Each scene shows the same named points in several views. A view is turned or mirrored, shifted and resized as a whole, has a little noise and may leave points out.
In the rows, zero is written as 128.

Scene 1
View 1
tuk: [146 105 173 132 145 143 122 139 126 124 172 143 136 116 120 126 121 136
 137 147 130 124 161 124 120 111 152 113]
luf: [165  87 163 180 172 173 143 127 129  93 148 129 146 115 113  75 112 132
 141 154 107 119 134 123 111 119 145 124]
rego: [155 110 156 163 153 131 142 119 132 119 168 138 136 135 125 104 114 124
 133 126 117 122 139 115 107 132 141 111]
Zurip: [148 120 159 126 152 134 142 102 123 161 150 142 116 106 162 130 134 121
 111 138 128 120 126 138 105 114 117  86]
virum: [155 102 168 141 162 161 138 118 124 130 147 137 130 100 139 109 128 131
 124 156 123 119 134 137 112 106 131 104]
doret: [161 128 137 154 170 131 172  61 125 170 124 136 107 112 189 107 138 105
  93 122 110 113  82 142  87 128  87  72]
vate: [142 131 156 114 139 112 136 103 122 171 166 147 113 120 162 149 133 120
 110 125 135 122 137 132 105 120 120  82]
kizet: [161 119 142 177 159 122 159  94 133 130 155 135 129 142 144  95 115 112
 122 112 109 117 114 118  94 144 121  99]
Sule: [127 111 191  91 118 125  92 173 122 133 205 154 138 117 103 166 123 148
 147 150 155 134 204 120 136 100 177 115]
vobod: [149 119 159 119 162 147 145  91 119 172 134 141 111  90 176 130 143 123
 101 150 128 118 115 149 105 102 105  79]
zet: [150 100 175 128 157 164 126 132 122 131 153 138 132  95 132 119 129 138
 129 164 130 123 148 137 119  98 140 106]
golo: [161  95 160 184 157 147 141 133 134  89 170 133 150 140 101  82 103 128
 149 132 110 122 146 108 111 135 155 128]
sak: [137 107 186  82 150 167 114 133 114 163 150 147 117  68 150 153 147 144
 117 180 147 124 157 152 128  74 133  90]
View 2
kizet: [121 141 154 143 128 116 149 111 178 171 158 126 126 166 116  65 125 131
 160 139 153 114 177 131 125 138 104 102]
golo: [107 148 151 150  88 135 184 103 207 122 191 102 113 179  66 110  90 161
 121 129 187  65 140 130 111 144  41 123]
luf: [ 96 160 143 137  61 144 187 117 228 137 175 117  93 177 102 119  84 141
 139 119 193  69 144 144 101 152  52 126]
sak: [146 157 133 103 144 121 137 141 112  91 214 148  57  79 189 167  82 108
 174  46 123  53 111 162 131 129  78 163]
virum: [122 155 141 124 106 128 156 128 172 130 183 136  86 134 147 124  93 123
 163  95 156  76 143 150 119 140  78 133]
Sule: [156 135 150 139 175 114 151 102  93  47 252  97  97 101  80 165  80 172
 111  70 134  18  83 125 138 120  25 162]
Zurip: [140 145 145 124 150 112 131 127 134 143 178 142  99 119 162 101 116 114
 175  98 128  96 156 144 134 129 106 125]
zet: [126 155 139 122 111 129 158 126 161 111 199 133  78 124 144 141  84 128
 155  81 153  61 126 151 120 139  67 145]
tuk: [131 146 147 137 131 123 159 112 150 102 208 115  97 134 106 132  89 147
 136  95 152  56 124 137 126 133  56 140]
doret: [128 148 145 123 139 109 124 133 161 203 135 161 110 140 189  57 139  91
 204 124 130 143 198 147 133 136 149  98]
View 3
sak: [130  79  76 133 133 158  87 150 110 142  61 132 133 195  84 115 121 110
 141 119 160 144 117 113  93 163 183 112]
Zurip: [157 131 103 137 125 161 105 155 136 136 105 126 118 158 100 136 132  65
 122 129 129 132 128  84 142 140 173 119]
vate: [149 138 101 142 127 152 111 127 138 139 106 126 134 159 118 123 119  52
 128 142 126 129 134  74 150 151 178 115]
Sule: [ 94 103  70 106 138 149 124  57 153 130  79 115 200 188 135 103 124 149
 131 132 133 111 141 129  89 183 155 118]
vobod: [165 120 103 145 124 162  94 180 121 140  95 130 100 163  84 135 129  56
 128 125 140 143 120  80 140 138 184 115]
luf: [149 144 109  86 117 187 122 174 169 113 126 105 123 140  87 168 187 150
  90  93 116 103 134 130 115 118 128 145]
doret: [193 156 127 153 115 167 100 206 131 138 127 128  74 135  85 154 137  13
 115 130 122 141 125  56 181 114 182 120]
tuk: [128 130  94 104 127 166 121 119 159 124 108 112 155 160 114 135 151 130
 111 117 122 109 138 120 113 149 146 130]
zet: [138 111  92 112 126 170 105 154 140 128  94 118 133 168  89 139 150 126
 117 110 138 123 127 119 105 145 157 127]
kizet: [168 172 122 120 117 170 125 157 165 124 142 112 115 129 109 157 157  70
  99 124 104 112 140  83 164 120 151 133]
rego: [147 156 111 105 123 170 129 134 170 121 130 109 139 139 115 149 160 108
  99 119 108 104 142 105 139 132 141 135]
View 4
zet: [149 121 160 153 158 134 156 134 112 167 125 107 134 127 160 133 111 140
 135 142 107 116 121 107 118  97 144 121]
Zurip: [156 151 143 140 127 101 131 151 129 149 156 140 130 140 162 132  99 117
 111 144 103  96 150 110 117  97 139 123]
Sule: [111 110 169 153 165 215 129 108 134 183 100 106  99 108 161  78 113 155
  77 132  99  97 101 138  79 115 148 135]
tuk: [133 128 163 143 159 164 143 125 118 182 124 113 121 125 182 127 109 146
 129 138 112  97 121 124 114 101 135 127]
golo: [133 145 169 123 170 168 155 120 105 214 131 109 131 134 232 172 105 157
 182 134 134  80 130 132 143  92 112 123]
luf: [149 134 169 137 171 138 172 130  94 197 129 100 146 135 207 180 109 152
 194 140 129 102 127 112 148  86 124 117]
sak: [152 105 154 172 148 124 149 142 122 134 120 108 129 119 111  96 114 130
  90 145  87 135 114  94  93 104 167 123]
virum: [155 133 156 146 151 117 154 141 111 165 137 113 138 133 170 147 106 134
 146 143 112 108 133 105 128  93 139 120]
vobod: [167 145 138 147 123  74 138 161 127 133 160 140 138 141 143 133 100 110
 111 149  98 110 153  96 118  95 147 120]
vate: [144 156 140 135 121 117 115 146 143 151 158 152 117 140 166 115  97 116
  86 142 100  82 153 123 107 103 138 129]
doret: [177 179 127 125 107  42 130 174 128 137 191 164 146 158 176 164  88  98
 133 150 110  87 184  99 141  87 129 118]
rego: [138 153 157 125 151 145 139 132 118 191 144 129 126 138 212 155 101 141
 151 136 124  78 141 129 133  95 120 125]
kizet: [151 172 145 117 130 107 132 148 123 178 169 148 132 151 215 169  93 124
 152 141 124  69 163 124 143  90 116 123]

Which points are out of place in each view (at most two, in the order of its rows)? Write none if all are in place.
view 1: kizet
view 2: golo, luf
view 3: doret, tuk
view 4: Sule
